A landscape with many peaks, sampled at points; each row gives a point and its height.
A climber steps from a point to the highest of its 2 nearest points, and stops where none of them is higher. Distance is the straight distance between rows; heights are no part of it.
Q618: -0.83 -2.41 +2.86 -0.32 -2.44 -2.34 -1.83 +0.82 +1.94 +0.49 -1.33 +1.32
 +1.85 +1.08 +3.74 +0.13 -1.08 -2.30 +0.20 -0.78 -0.57 -2.56 +0.11 -2.12
 +0.47 +1.54 +1.63 +1.41 +0.24  height 256
Q718: -0.57 +1.50 -1.32 -1.30 -1.37 +0.49 -1.63 +2.58 -3.09 -2.21 -1.25 -0.33
 -2.73 +1.09 -3.08 +0.51 -2.30 +0.59 +1.63 -1.47 +1.17 +3.24 -1.59 +0.60
 -1.90 +1.20 +1.24 +0.90 -0.06  height 570
Q568: -0.89 -0.31 -3.27 +0.36 -2.16 +0.89 +1.11 -0.46 -1.33 -1.62 +2.86 -1.93
 -0.42 -1.62 -2.49 -0.93 +1.48 +1.63 -0.03 -1.46 +1.28 -0.50 +1.95 -2.18
 +2.70 -1.27 +1.52 -0.29 -0.59  height 386
Q414: -0.81 +0.80 -2.46 +1.42 +1.43 +0.97 +1.08 -0.60 +0.20 +0.86 +2.86 -2.06
 +0.70 +0.05 -0.56 -0.30 +2.68 +1.28 -0.51 +0.71 +0.36 -0.46 +0.80 -1.14
 -1.19 -0.52 +1.14 -0.89 +0.76  height 481
Q603: +0.23 -0.40 +0.87 -0.13 -1.34 -1.38 -0.68 +1.17 -0.62 -1.81 -1.64 +2.11
 -2.48 +0.64 +1.61 -1.91 -5.54 +2.44 +3.64 -0.19 -0.32 +1.46 -1.78 +1.01
 -1.11 +0.93 +2.77 +1.64 +0.03  height 78
Q572: -1.19 +0.36 -3.65 +0.60 +0.29 +1.14 +1.55 -1.16 -0.93 -1.04 +3.52 -2.39
 +0.66 -1.32 -1.04 -1.11 +2.46 +1.40 -0.83 +0.13 +1.15 -0.81 +1.42 -2.34
 +0.85 -1.06 +1.94 -0.68 +0.01  height 430
Q822: -0.66 +0.83 -4.38 +1.59 -1.39 +1.85 +1.04 -3.74 -0.07 +0.03 +2.05 -1.36
 +0.95 -2.01 -2.46 -0.06 +0.55 -0.91 +0.49 +0.21 +0.10 -0.58 +1.44 -1.66
 +2.89 -4.11 -2.01 -2.13 +0.45  height 569
Q369: -1.88 +0.36 +3.01 -2.74 +0.31 +0.24 -3.53 -0.02 -1.48 -2.78 -2.77 +2.44
 -0.25 -0.30 +0.35 +2.28 -6.88 -2.45 +0.92 -1.46 +1.31 +0.38 -1.82 +2.84
 -0.97 -1.36 +0.99 +1.80 +0.69  height 406
Q25: +0.32 +0.08 +0.18 +1.66 -1.52 -1.41 -1.02 +1.78 -0.05 -0.07 -0.38 +1.05
 -1.10 +1.44 +2.46 -1.47 -4.78 +2.46 +3.55 +0.93 -0.20 +0.54 -1.64 +0.80
 -1.28 -0.04 +3.63 +1.41 -0.46  height 97
Q872: -0.52 +0.05 -0.63 -0.67 +2.82 +0.98 +3.07 -2.42 -1.53 -0.06 +4.28 -0.78
 +1.68 -1.69 -2.35 -1.86 +3.48 -0.85 -1.27 +0.53 +1.43 -1.75 -0.16 -2.74
 +1.30 +0.09 -1.21 -0.19 -0.61  height 842
Q485: -1.27 +0.30 +0.99 -0.98 -1.94 -0.46 -0.87 +2.60 -0.25 -1.63 +1.67 -0.67
 -1.90 +1.10 -0.43 +0.03 -3.66 +0.78 +0.37 -1.57 +1.09 +1.69 -1.19 +1.27
 -0.71 +0.89 +2.27 +1.56 -0.60  height 445
Q996: -0.14 -1.83 +2.62 +0.85 +0.91 +0.16 -2.78 +2.05 -1.20 -1.86 -2.20 +1.45
 +2.78 -0.92 +4.45 -1.45 -4.71 -0.79 +3.25 +2.08 -0.02 +0.06 -2.35 +0.39
 -1.21 -0.83 +2.95 +0.61 -1.61  height 891
Q975: +1.18 -0.05 -1.57 +0.87 +0.94 +1.58 +2.04 -1.08 +0.64 -0.36 +1.67 -0.16
 +0.39 -1.71 -0.17 -0.73 +2.61 +0.61 -1.79 +1.32 +0.68 -0.85 +2.75 -0.99
 +2.24 -1.80 -0.38 -2.09 -1.18  height 675
Q929: +2.73 +0.04 -0.09 +0.56 +0.39 +1.38 +1.72 -0.90 +0.45 +2.13 +0.04 +1.85
 +0.62 -0.36 -2.25 -0.17 +3.02 -1.97 -0.20 +0.00 -0.56 -1.37 +2.11 +0.16
 +2.98 -1.78 -4.38 -1.95 -1.26  height 730
Q288: +2.46 -0.02 +0.71 +0.86 +1.01 +0.59 +0.74 +0.96 +0.18 +2.54 -0.85 +2.06
 +0.82 -0.08 -0.75 -0.05 +4.28 -1.42 -1.02 +0.91 -1.35 -0.68 +1.59 +0.28
 +1.31 -1.31 -3.34 -1.46 -0.80  height 731
Q440: +1.56 +1.18 -3.54 +2.06 -1.63 +1.78 +0.72 -1.45 +0.92 +1.22 -1.68 +0.36
 +0.24 -0.58 -1.87 +0.69 +1.31 +1.72 +1.87 -0.51 -1.17 +0.59 +2.35 +1.10
 +1.04 -2.72 -2.82 -2.68 +0.53  height 381
Q88: +0.15 -1.11 -0.46 +1.10 -1.82 -1.99 -0.96 -0.66 +2.26 +2.28 -2.34 +1.38
 +0.93 +0.85 +4.08 +0.95 +0.20 -0.49 -0.47 +0.04 -1.68 -2.77 +2.15 -2.41
 +1.16 +0.37 +1.60 +0.13 +0.31  height 208
Q119: +1.94 +0.31 -1.44 +0.46 -1.71 +0.35 +0.48 -2.63 +2.67 +0.98 -3.18 -0.06
 -1.61 -0.35 -0.30 +0.82 -0.15 +2.03 +0.61 -1.22 -1.92 -0.64 +2.02 +1.38
 +2.00 -0.12 -2.82 -1.79 +0.98  height 332
Q597: -0.43 -0.02 -1.73 +0.38 +1.73 -0.29 +0.74 -2.77 +2.25 +1.99 +1.50 -1.45
 +0.64 +0.65 +1.87 +0.75 +2.19 -0.53 -1.86 +1.51 +0.58 -2.20 +1.65 -1.27
 +0.19 +0.69 -0.69 -0.04 +0.61  height 555
Q270: +0.70 -0.27 -2.42 +0.66 -1.47 -0.19 -0.08 -4.25 +2.06 +3.75 -0.16 -0.77
 +0.00 +1.16 -0.45 +2.07 +0.32 -2.68 -0.64 +0.10 -0.20 -2.45 +2.63 -1.38
 +2.53 -0.58 -4.19 -0.86 -0.33  height 806
Q516: -1.85 -1.59 +3.76 -1.03 +0.43 -1.15 +0.19 +0.79 +0.71 -1.09 +2.47 -0.70
 +1.99 +0.50 +3.82 -1.03 -2.53 -0.86 -2.12 +0.68 +0.72 -0.82 -1.29 +0.52
 -0.67 +1.12 +2.02 +1.79 -0.35  height 568
Q729: +0.61 +0.25 -2.08 +1.24 -1.54 +1.12 +0.09 -2.87 +1.38 +2.75 +0.55 -0.56
 -0.33 +0.69 -2.41 +1.76 +1.60 -1.21 +1.47 -0.78 -0.82 -1.29 +1.81 +0.02
 +2.00 -1.49 -3.84 -1.60 +0.95  height 685
Q120: +1.68 +0.18 +1.44 +0.95 +1.89 -0.12 +0.56 +2.14 -0.04 +1.66 -0.45 +1.06
 +0.66 -0.07 +0.29 -0.23 +3.68 -0.61 -1.44 +1.57 -0.79 +0.46 +0.20 +0.18
 -0.26 -0.64 -1.17 -0.79 -0.46  height 792
Q724: +0.78 +0.48 -3.55 +1.37 +1.39 +1.22 +0.43 -2.85 +1.68 +2.80 +0.02 -0.20
 +1.97 +0.04 +0.67 +0.51 +2.84 -1.50 -1.22 +1.57 -0.57 -1.32 +2.83 -0.58
 +1.19 -1.98 -3.25 -1.72 -0.04  height 373
Q695: -0.97 +0.17 -4.00 +1.40 -0.28 +1.04 +0.54 -3.61 +1.40 +0.43 +2.61 -2.17
 +0.11 -0.75 -0.94 +0.56 +1.00 -0.46 -0.32 +1.08 +0.71 -1.30 +2.04 -1.29
 +1.35 -2.73 -1.04 -1.50 +0.62  height 491
Q721: +0.54 +0.50 -0.63 -1.47 -1.02 -1.11 +0.19 +0.69 -1.70 -3.07 -1.57 +1.36
 -4.02 +0.49 +0.05 -2.12 -4.27 +3.67 +1.96 -1.28 -0.59 +2.22 -1.13 +0.55
 -1.22 +2.21 +2.25 +1.99 -0.22  height 59
Q819: -0.08 -2.07 +4.89 -1.54 -0.12 -1.32 -2.88 +2.25 +0.02 -1.91 -3.31 +2.05
 +2.31 -0.81 +2.49 +0.62 -1.62 -3.75 +0.11 +0.91 +0.22 -0.64 -1.76 +0.12
 -0.22 -0.08 +0.79 +0.86 -0.72  height 309
Q617: +2.11 -0.09 -1.38 -0.93 -1.36 +0.75 +0.48 -4.62 +3.08 -0.11 -2.39 -1.24
 -1.55 -1.55 -0.81 +0.31 -1.36 +1.34 -0.30 -1.61 -2.32 -0.60 +1.93 +1.57
 +3.00 +0.31 -4.05 -1.53 +0.58  height 297
Q102: +2.19 +1.02 -2.05 +1.79 -1.49 +0.65 +0.31 -0.28 +1.20 +1.24 -3.08 +1.15
 -1.54 +0.65 -0.72 +0.49 +0.71 +2.86 +1.69 -0.51 -1.83 +0.32 +1.50 +1.50
 +0.14 -0.88 -1.64 -1.69 +0.87  height 358
Q823: -0.44 -0.07 +1.78 -1.36 +3.11 +0.37 +2.85 -0.86 -1.16 -0.12 +3.43 -1.12
 +1.62 -0.60 -1.42 -1.74 +3.33 -0.63 -2.42 +0.94 +1.87 -0.27 -1.01 -1.53
 -0.02 +1.59 -0.81 -0.40 -1.20  height 718
Q19: +1.03 +0.99 +0.85 +0.04 +0.78 +0.03 -0.85 +3.97 -2.05 -1.65 -1.13 +0.44
 -0.50 -0.42 -0.66 -0.12 -1.13 +0.20 -0.42 +0.80 +0.63 +2.58 -1.35 +0.92
 -1.78 -0.36 +2.36 +0.66 -1.66  height 468
Q867: -0.50 +0.92 -3.52 +1.18 -0.66 +1.74 +1.45 -1.70 -2.56 -0.06 +2.79 -0.67
 +1.41 -1.98 -3.30 -0.87 +2.80 -0.48 +0.21 -0.67 -0.10 -0.90 +0.89 -2.01
 +2.98 -2.95 -0.80 -1.18 +0.16  height 654
Q766: -0.05 -0.50 -1.80 +0.75 -1.81 +0.52 +0.72 -2.59 +1.85 +0.09 +2.33 -1.76
 -1.47 -0.57 -1.61 +0.85 +0.29 +0.51 +0.14 -0.62 +0.75 -1.07 +2.33 -0.34
 +2.32 -1.32 -0.70 -0.98 +0.28  height 426
Q355: -0.06 +0.38 -0.71 +1.61 +2.71 -0.95 +0.37 +0.43 +0.33 +3.47 -1.72 +0.68
 +2.33 +0.49 +3.15 -0.18 +3.57 +0.52 -1.29 +1.72 -1.53 -0.02 +0.69 -0.56
 -2.55 +0.51 -0.70 -0.30 +0.62  height 583
Q332: +1.14 -0.48 +2.00 -0.32 -0.76 -0.87 +0.35 +2.08 +0.75 -1.19 -0.11 +1.19
 -1.98 +0.09 +0.11 +0.00 +0.03 +0.63 -0.24 +0.19 +0.14 +0.36 +0.01 +0.56
 +0.80 +0.32 +1.20 +0.06 -0.20  height 535
Q663: +1.56 +0.27 -1.13 +0.29 -0.79 +1.74 +1.87 +0.06 -0.28 -0.76 +0.64 +0.58
 -0.65 -1.57 -2.61 -0.76 +2.49 +0.95 -0.27 -0.38 +0.26 -0.13 +1.97 -0.57
 +2.99 -1.84 -0.94 -1.95 -1.21  height 612
Q14: -1.71 +0.34 +3.22 -3.33 -0.22 -1.18 -2.88 -0.36 -0.71 -2.73 -3.44 +2.21
 -1.46 +0.29 -0.15 +1.53 -5.84 -2.36 +1.24 -1.54 +0.22 +1.34 -2.15 +2.11
 -1.62 +0.85 -0.15 +1.59 +2.17  height 366
Q112: -0.71 -1.33 +3.81 -1.58 +2.52 -1.23 +2.27 -0.93 +0.60 +0.05 +0.95 +0.10
 +2.24 +0.14 +2.84 -1.17 +1.36 -1.29 -3.47 +1.98 +1.57 -0.99 -1.29 -0.71
 -0.31 +2.86 -0.14 +0.57 -0.47  height 437
Q229: +0.01 -1.18 +1.77 +0.27 -1.86 -2.28 -0.75 +0.35 +2.18 +1.64 -1.18 +0.96
 +0.31 +1.06 +2.88 +0.96 +0.23 -1.24 -0.40 -0.14 -0.72 -2.39 +0.85 -1.07
 +1.01 +1.22 +0.70 +0.70 +0.49  height 232
Q129: -0.67 -0.68 -1.56 -0.69 -2.70 +0.22 +0.97 +0.42 -0.43 -1.90 +2.72 -1.71
 -2.01 -0.52 -2.97 -0.39 +0.14 +1.75 +0.47 -2.08 +1.18 +0.01 +1.62 -1.03
 +2.15 +0.42 +1.29 +0.51 -0.67  height 382
Q383: -2.27 -1.87 +3.69 -0.58 +0.29 -0.64 -1.90 +1.41 -0.04 -1.19 +0.73 -0.41
 +2.53 +0.34 +4.46 -0.90 -4.94 -1.16 -0.28 +0.31 +0.09 -0.73 -2.15 +0.93
 -0.92 -0.12 +2.31 +1.31 -0.54  height 656
Q15: -0.87 +0.06 -0.64 -1.47 -2.67 -0.11 +0.20 +1.87 -0.70 -2.15 +1.64 -0.85
 -2.91 +0.81 -2.15 -0.44 -1.68 +1.94 +0.85 -2.43 +0.94 +1.50 -0.07 +0.17
 +0.26 +1.60 +1.76 +1.30 -0.33  height 415
Q780: -0.93 -0.28 -3.56 +0.34 +3.34 +1.09 +1.41 -4.76 +1.86 +1.23 +1.83 -1.22
 +0.99 -0.77 +0.62 -0.26 +2.65 -0.85 -1.79 +1.84 +1.17 -2.03 +0.89 -1.69
 +0.79 -0.61 -2.30 -0.73 +0.02  height 455
Q463: +0.73 -0.82 +2.29 -0.07 +0.40 -0.62 +1.15 +1.55 +0.79 -0.55 +1.68 +0.21
 -0.12 -0.25 +1.40 -0.60 +1.09 +0.12 -1.84 +1.14 +0.33 -0.48 +0.61 -0.22
 +0.71 +0.30 +1.38 +0.13 -0.62  height 577
Q135: -0.56 +0.84 +2.46 -2.52 -0.80 -0.76 -1.82 +0.82 -0.43 -1.57 -1.76 +1.22
 -2.60 +0.82 -1.92 +1.61 -3.06 -1.54 +0.75 -1.35 +0.05 +2.08 -2.15 +1.93
 -1.34 +1.41 -0.47 +1.16 +1.68  height 325
Q456: -0.04 -0.13 +0.36 -3.56 -0.78 -1.05 +0.45 +1.25 -2.27 -4.47 -1.31 +1.31
 -4.03 -0.07 -0.91 -1.97 -3.35 +2.66 +0.55 -1.65 +0.06 +2.86 -0.27 +0.20
 -0.32 +2.76 +1.34 +2.02 -0.65  height 45
Q460: -0.25 +0.52 -1.68 +0.62 +1.24 +1.47 +1.70 -1.99 -0.91 +0.98 +3.87 -0.96
 +1.23 -0.76 -2.65 -0.59 +3.60 -1.33 -0.31 +0.21 +0.34 -1.61 +0.32 -1.86
 +1.34 -1.32 -1.46 -0.75 +0.03  height 738
Q299: -2.16 -0.92 +1.76 -1.13 +3.68 -1.30 +3.10 -2.20 +1.07 +0.82 -0.10 +0.38
 +1.74 +0.56 +2.87 -1.19 +1.66 -0.29 -2.89 +1.65 +2.43 +0.03 -1.76 -0.60
 -0.70 +3.66 +0.06 -0.22 +0.57  height 379
Q983: -1.11 +0.30 +2.03 -0.62 -0.57 -0.22 -0.55 +1.83 +0.18 -0.37 +2.93 -1.71
 -0.05 +1.12 +0.28 +0.23 -1.73 -0.51 -1.45 -0.26 +1.43 +0.26 -1.24 +0.83
 -1.13 +0.75 +1.78 +1.28 +0.00  height 489
Q350: +0.59 -0.88 -1.52 +0.76 +2.12 +0.83 +2.41 -1.94 +1.44 -0.52 +1.10 -0.24
 +0.35 -1.35 +2.66 -0.67 +2.12 +0.78 -2.66 +2.77 +0.59 -1.02 +2.69 -0.73
 +1.76 -0.73 +0.65 -1.20 -0.95  height 770
Q99: -0.38 +1.52 +0.50 -1.05 +0.13 -0.18 -2.45 +1.37 -2.87 -2.47 -2.82 +2.16
 -1.28 -0.03 +0.14 +0.40 -7.13 -0.10 +2.16 -0.35 +1.36 +2.50 -2.06 +1.96
 -1.87 -0.82 +2.64 +2.02 -0.55  height 488
Q68: +2.48 -0.09 -0.29 -0.38 -0.57 +1.82 +1.86 -2.16 +0.46 +0.80 -0.24 +1.34
 -0.52 -0.85 -3.86 -0.28 +1.58 -1.29 +0.77 -1.36 -0.89 -1.06 +1.37 +0.56
 +3.73 -1.24 -4.50 -2.11 -0.61  height 795
Q764: -2.10 +0.05 +0.13 +0.20 +3.80 -0.77 +2.25 -0.94 +0.80 +1.31 +0.47 -0.69
 +1.95 +1.01 +1.93 -0.92 +1.86 +0.66 -1.98 +1.14 +1.27 +1.03 -1.13 -0.36
 -2.57 +2.44 +0.44 -0.76 +1.14  height 321
Q782: +1.41 -0.53 -0.84 -1.90 -1.24 +1.00 +1.04 -3.89 +2.24 -1.52 -0.35 -0.97
 -3.07 -1.63 -1.79 -0.13 -0.92 +2.34 -0.20 -2.58 -2.09 -0.77 +1.57 +1.25
 +2.62 +1.06 -2.93 +0.07 +0.57  height 259
Q931: -0.86 +1.16 -1.99 +1.89 -1.17 +1.22 -1.04 +0.43 -0.43 +2.11 +2.64 -1.46
 +0.07 +1.38 -2.80 +1.87 +2.85 -0.41 +2.00 -0.97 -0.85 +0.45 -0.81 +0.04
 -1.69 -0.73 -1.13 -0.20 +1.68  height 702
Q482: +0.58 -1.86 -0.08 +0.30 -2.69 -1.99 +0.35 -2.62 +3.35 +0.88 -1.88 +0.13
 -1.71 -0.19 +2.27 +0.88 -1.55 +1.14 +0.11 -1.20 -1.40 -1.86 +2.61 -0.03
 +2.52 +0.56 -0.22 +0.21 +0.69  height 338
Q397: -2.00 +0.75 -0.85 +0.51 +3.64 +0.39 +1.79 -0.30 -0.96 +1.57 +1.43 -1.46
 +2.17 -0.06 -0.94 -1.16 +3.74 +0.88 -0.86 +0.47 +0.80 +1.86 -1.18 -0.41
 -3.15 +1.32 -0.58 -0.98 +0.91  height 287
Q441: +1.80 -0.20 -0.41 -1.93 -1.25 +1.97 +2.28 -2.39 -0.38 -1.49 +0.39 +0.86
 -1.90 -1.79 -4.55 -1.22 +1.29 +0.37 +0.54 -2.52 -0.66 -0.44 +0.88 +0.03
 +4.29 -0.11 -3.22 -1.47 -0.75  height 715
Q236: -1.01 +1.95 -0.27 -1.66 +0.10 +1.52 -2.49 +3.07 -3.93 -1.63 -0.29 -1.29
 -0.14 -0.29 -4.21 +1.76 -0.46 -2.11 -0.25 -1.13 +1.87 +3.27 -2.08 +0.97
 -1.62 -0.02 +0.13 +1.45 -1.23  height 399
Q348: +0.50 -0.69 +1.92 -0.79 +1.85 -0.01 +2.01 -0.14 +0.33 -0.30 +3.30 -0.58
 +0.54 -0.41 +0.07 -0.95 +2.41 -0.34 -2.58 +1.30 +1.41 -0.94 +0.48 -0.79
 +0.69 +1.05 +0.21 +0.03 -1.06  height 637
Q159: +1.09 +0.61 -1.70 -1.69 -1.07 +1.71 +0.56 -2.68 +0.43 -1.60 -0.34 -0.67
 -3.09 -0.91 -3.55 -0.30 +0.47 +2.52 +0.91 -3.00 -1.97 -0.01 +0.38 +0.49
 +1.83 +1.38 -2.20 -0.37 +1.22  height 234
Q604: -1.33 +1.68 +0.05 -0.67 +0.53 +1.45 -1.42 +2.55 -3.14 -0.51 +1.94 -2.45
 +1.39 -0.23 -3.51 +0.59 +1.13 -1.36 -0.82 -0.95 +1.38 +2.21 -2.57 +0.05
 -2.06 +0.28 +0.00 +0.71 -0.81  height 365
Q888: +0.81 -1.81 +2.20 +1.71 +0.44 -0.88 -0.59 +2.66 -0.55 -1.09 -1.82 +1.69
 +1.54 -0.40 +4.40 -1.56 -2.09 +0.44 +2.09 +2.48 -0.79 -0.21 -1.49 -0.17
 -1.23 -0.13 +3.43 +0.14 -1.11  height 775
Q7: +0.31 +1.07 -2.07 +1.54 +1.09 +1.43 +0.78 +1.33 -1.25 +0.67 +1.67 -0.83
 +0.67 -0.63 -1.61 -0.81 +3.73 +1.45 -0.10 +0.26 -0.24 +0.47 +0.67 -0.94
 -0.68 -1.58 +0.22 -1.27 -0.25  height 525
Q82: -0.57 +1.17 +1.24 -3.28 -0.93 +0.07 -0.90 -0.17 -0.84 -2.11 -0.31 +0.25
 -4.09 +0.88 -3.19 +0.66 -1.64 +0.00 +0.84 -2.39 -0.44 +2.15 -1.94 +1.02
 -0.92 +2.95 -1.21 +1.12 +1.68  height 295
Q706: +0.38 -1.28 +5.03 -1.41 +1.07 -1.71 +0.50 +0.56 +0.28 +0.23 -0.05 +0.59
 +2.24 +0.08 +2.22 +0.01 +1.42 -3.01 -2.92 +1.88 +0.70 -1.54 -1.52 -0.86
 +0.20 +1.76 -0.62 +1.08 -0.91  height 387
Q831: -0.42 +0.31 -0.36 +1.99 -0.07 -1.47 -0.85 +1.81 +0.20 +1.21 +0.64 -0.48
 +0.79 +1.78 +3.67 -0.69 -3.37 +1.86 +2.04 +1.36 -0.54 -0.48 -1.22 +0.71
 -2.42 -0.02 +3.76 +0.81 +0.38  height 120
Q792: -1.22 -1.24 +4.65 -2.02 +1.36 -0.96 +1.49 +0.11 +0.20 -1.59 +2.84 -0.80
 +1.94 +0.01 +2.28 -1.05 -0.89 -1.00 -3.86 +1.26 +1.75 -0.48 -1.50 +0.26
 -0.35 +1.80 +0.87 +1.59 -1.16  height 501
Q847: +0.05 +1.69 -0.31 -0.89 +1.29 +0.81 -1.62 +3.93 -3.88 -1.79 -0.98 -1.12
 +0.76 -0.67 -2.19 +0.48 -1.17 -0.33 -1.07 -0.09 +1.72 +3.16 -1.39 +0.97
 -2.23 -0.38 +1.92 +1.14 -2.29  height 434
Q481: +1.28 +0.17 -1.46 +2.05 -1.81 -1.46 -0.70 +0.16 +1.85 +2.94 -3.67 +1.44
 +0.26 +1.29 +2.72 +1.19 +0.66 +0.82 +0.51 +0.16 -1.91 -1.67 +2.04 -0.21
 +0.25 -0.67 -0.03 -0.80 +0.82  height 184
Q528: -0.40 +0.56 -2.42 +1.92 -1.90 +1.06 -0.59 -1.64 +0.94 +2.44 +1.87 -1.55
 -0.54 +1.33 -2.34 +2.25 +2.05 -0.04 +1.90 -0.93 -0.70 -0.87 +0.78 -0.01
 +0.06 -1.03 -1.49 -1.05 +1.88  height 757
Q286: -1.43 +1.45 -0.04 +0.46 +2.13 +0.94 -0.07 +1.67 -2.01 +0.90 +1.83 -2.59
 +2.02 +0.10 -1.96 +0.06 +2.14 -0.18 -0.68 -0.12 +0.47 +2.27 -2.07 -0.01
 -3.40 +0.26 -0.05 -0.05 -0.01  height 329
Q315: -1.59 -1.41 +3.30 -0.10 +1.77 +0.72 -2.79 +0.97 -1.70 -1.55 -1.43 -0.01
 +3.85 -1.29 +4.19 -1.06 -5.59 -0.64 +1.01 +1.19 +0.33 -0.32 -2.81 +1.32
 -1.23 -1.17 +2.77 +0.52 -1.28  height 771
Q923: +0.70 -0.16 -0.01 +1.96 -1.52 -2.19 -1.89 +2.02 +0.79 +2.31 -3.67 +1.72
 -0.17 +1.89 +2.48 +0.82 -0.47 +0.58 +2.19 +0.10 -1.88 -0.72 +0.03 +0.17
 -1.52 -0.19 +0.93 +0.35 +1.32  height 166
Q826: +1.41 -1.27 +0.81 +2.35 +0.16 -1.40 -0.18 +2.14 +0.10 +0.21 -2.39 +1.89
 +1.18 +0.37 +4.44 -1.03 -0.15 +1.07 +1.22 +2.12 -1.45 -0.90 +0.07 -0.27
 -0.69 -0.20 +2.59 -0.24 -0.23  height 705
Q5: -0.40 +1.45 -1.36 -0.12 -1.74 +0.71 -1.17 +1.49 -1.35 -0.46 -0.22 -0.46
 -3.03 +1.48 -3.53 +1.39 -0.21 +1.06 +2.44 -2.03 -0.27 +2.41 -1.67 +0.63
 -2.13 +1.04 -0.02 +0.43 +1.20  height 608
Q562: +0.03 -0.07 +1.20 -3.00 -1.67 +0.20 +0.30 -1.14 +0.52 -1.87 +0.97 -0.14
 -4.05 +0.42 -3.24 +0.18 -0.50 +0.82 +0.57 -3.03 -0.56 +0.76 -0.85 +0.51
 +0.64 +2.95 -1.35 +1.23 +0.98  height 271
Q592: +0.95 -0.22 -0.65 +2.49 +1.23 -1.02 +0.31 +1.24 +0.68 +1.84 -1.96 +1.09
 +1.53 +0.77 +3.85 -0.23 +1.68 +1.29 -0.28 +2.15 -1.50 -0.97 +1.06 -0.34
 -1.42 -0.50 +1.28 -0.51 +0.28  height 642
Q683: +0.50 +1.13 -4.29 +2.37 -0.02 +1.80 +0.53 -1.93 +1.08 +2.01 -0.03 -0.55
 +1.56 -0.49 -0.36 +0.73 +2.50 +0.45 +0.45 +1.17 -0.72 -0.30 +2.77 +0.14
 +0.43 -3.28 -2.40 -2.38 +0.31  height 417
Q536: +0.40 -1.37 -0.35 +0.58 -2.08 -0.77 +0.88 -2.44 +3.14 +0.69 +0.51 -0.88
 -2.03 +0.07 +0.57 +1.15 -0.68 +0.51 -0.56 -0.54 -0.12 -1.40 +2.75 +0.20
 +2.42 -0.26 -0.53 -0.27 +0.29  height 377
Q316: +0.09 -0.24 -1.35 +0.66 -1.03 -1.11 -0.41 -2.53 +2.39 +3.53 +0.44 -0.83
 -0.12 +1.50 +0.97 +1.82 +1.21 -1.71 -1.29 +0.36 -0.21 -2.65 +2.18 -1.24
 +1.38 +0.35 -1.66 +0.25 +0.64  height 665
Q274: +1.26 -0.13 +2.21 -0.13 -0.12 -0.98 -0.62 +3.16 -0.44 -1.85 -1.87 +1.79
 -1.52 -0.04 +0.96 -0.37 -1.40 +0.30 +0.54 +0.81 -0.01 +1.51 -1.07 +0.91
 -0.73 -0.26 +1.92 +0.32 -0.57  height 502
Q199: +1.09 +0.61 -0.91 +0.37 -0.40 +0.96 +0.86 +2.52 -1.24 -0.87 +0.82 +0.04
 -1.09 -0.58 -2.43 -0.96 +2.74 +1.37 -0.23 -0.22 +0.42 +0.81 +0.76 -0.67
 +0.71 -0.88 +0.79 -0.98 -1.09  height 565
Q283: -0.30 +0.26 +0.85 +1.47 +2.73 -1.51 -0.55 +1.84 -0.68 +2.95 -2.45 +0.03
 +2.86 +0.09 +2.72 -0.04 +2.18 -0.10 -0.73 +1.67 -1.65 +1.58 -0.77 +0.53
 -4.31 +0.44 -0.22 +0.32 +0.41  height 649
Q587: -0.54 +1.61 -0.75 +1.24 -0.95 +0.71 -1.73 +2.48 -0.80 +1.16 +0.68 -1.13
 -0.92 +1.62 -2.46 +1.79 +0.80 -0.13 +1.64 -0.83 -0.30 +1.97 -1.65 +1.10
 -2.94 -0.17 +0.00 +0.42 +0.88  height 648
Q379: -1.16 +0.48 +2.08 -0.95 +1.01 +0.36 -3.54 +1.33 -1.81 -1.95 -2.17 +1.56
 +0.76 -0.58 +1.39 +1.44 -6.49 -1.59 +1.26 -0.28 +0.92 +0.39 -2.30 +2.66
 -1.50 -2.09 +2.17 +1.52 -0.31  height 440
Q90: +1.17 +0.50 +1.78 +1.21 +1.91 -0.77 -0.79 +3.30 -0.88 +1.57 -1.56 +0.63
 +1.04 -0.35 +0.14 +0.47 +2.46 -0.80 -0.53 +1.49 -0.85 +1.74 -0.69 +0.95
 -2.49 -0.79 -0.67 +0.24 -0.27  height 727
Q762: +0.25 +0.06 -0.20 -2.20 -2.02 +1.19 +0.53 -1.47 -0.89 -1.32 +1.34 -0.06
 -3.28 -0.22 -4.95 +0.12 +1.11 +0.51 +1.45 -3.31 -0.54 +0.36 -0.80 -0.28
 +1.89 +1.73 -2.06 +0.17 +0.88  height 249
Q877: -0.44 -0.09 -0.53 +1.92 -0.62 -2.11 -1.77 +1.50 +1.14 +2.47 -1.08 +0.02
 +1.54 +2.35 +4.15 +0.31 -1.52 +0.32 +1.74 +0.89 -1.49 -1.39 -0.54 -0.27
 -2.37 +0.33 +2.53 +0.62 +1.12  height 144
Q998: -0.54 +1.75 -0.76 -1.17 -0.87 -0.17 -1.95 +2.61 -3.35 -2.62 -1.67 +0.56
 -2.18 +0.72 -1.28 +0.07 -5.08 +0.66 +1.25 -0.72 +1.54 +3.23 -1.59 +1.43
 -1.91 +0.55 +2.49 +1.92 -1.08  height 532
Q883: +0.26 -1.15 +5.29 -1.29 +1.57 -1.51 -1.42 +1.50 -0.36 -0.55 -2.26 +0.73
 +3.24 -0.86 +2.03 +0.53 -0.09 -3.53 -2.28 +1.49 +0.45 -0.27 -2.19 +0.47
 -0.56 +0.35 +0.11 +1.00 -0.96  height 344
Q295: -0.46 -2.29 +4.05 -1.20 -1.78 -2.35 -2.22 +1.62 +1.31 -0.82 -2.42 +1.90
 +0.80 +0.61 +2.57 +0.14 -1.79 -2.46 +0.73 -0.53 -0.23 -1.29 -1.10 -0.34
 +0.28 +0.99 +0.72 +1.22 +0.41  height 282
Q64: -1.49 +0.34 -3.62 +0.94 +4.20 +1.07 +2.07 -3.11 +1.25 +1.59 +0.71 -0.84
 +1.66 -0.40 +0.87 -0.75 +4.06 +1.30 -1.31 +1.47 +0.29 -0.34 +0.62 -1.01
 -0.95 -0.10 -1.08 -1.24 +0.96  height 378

For each start below, name the point where the climber stops.
Q762 | Q528
Q129 | Q996
Q159 | Q683
Q397 | Q872
Q618 | Q112
Q456 | Q996
Q379 | Q528
Q766 | Q872
Q721 | Q112
Q274 | Q872
Q568 | Q350
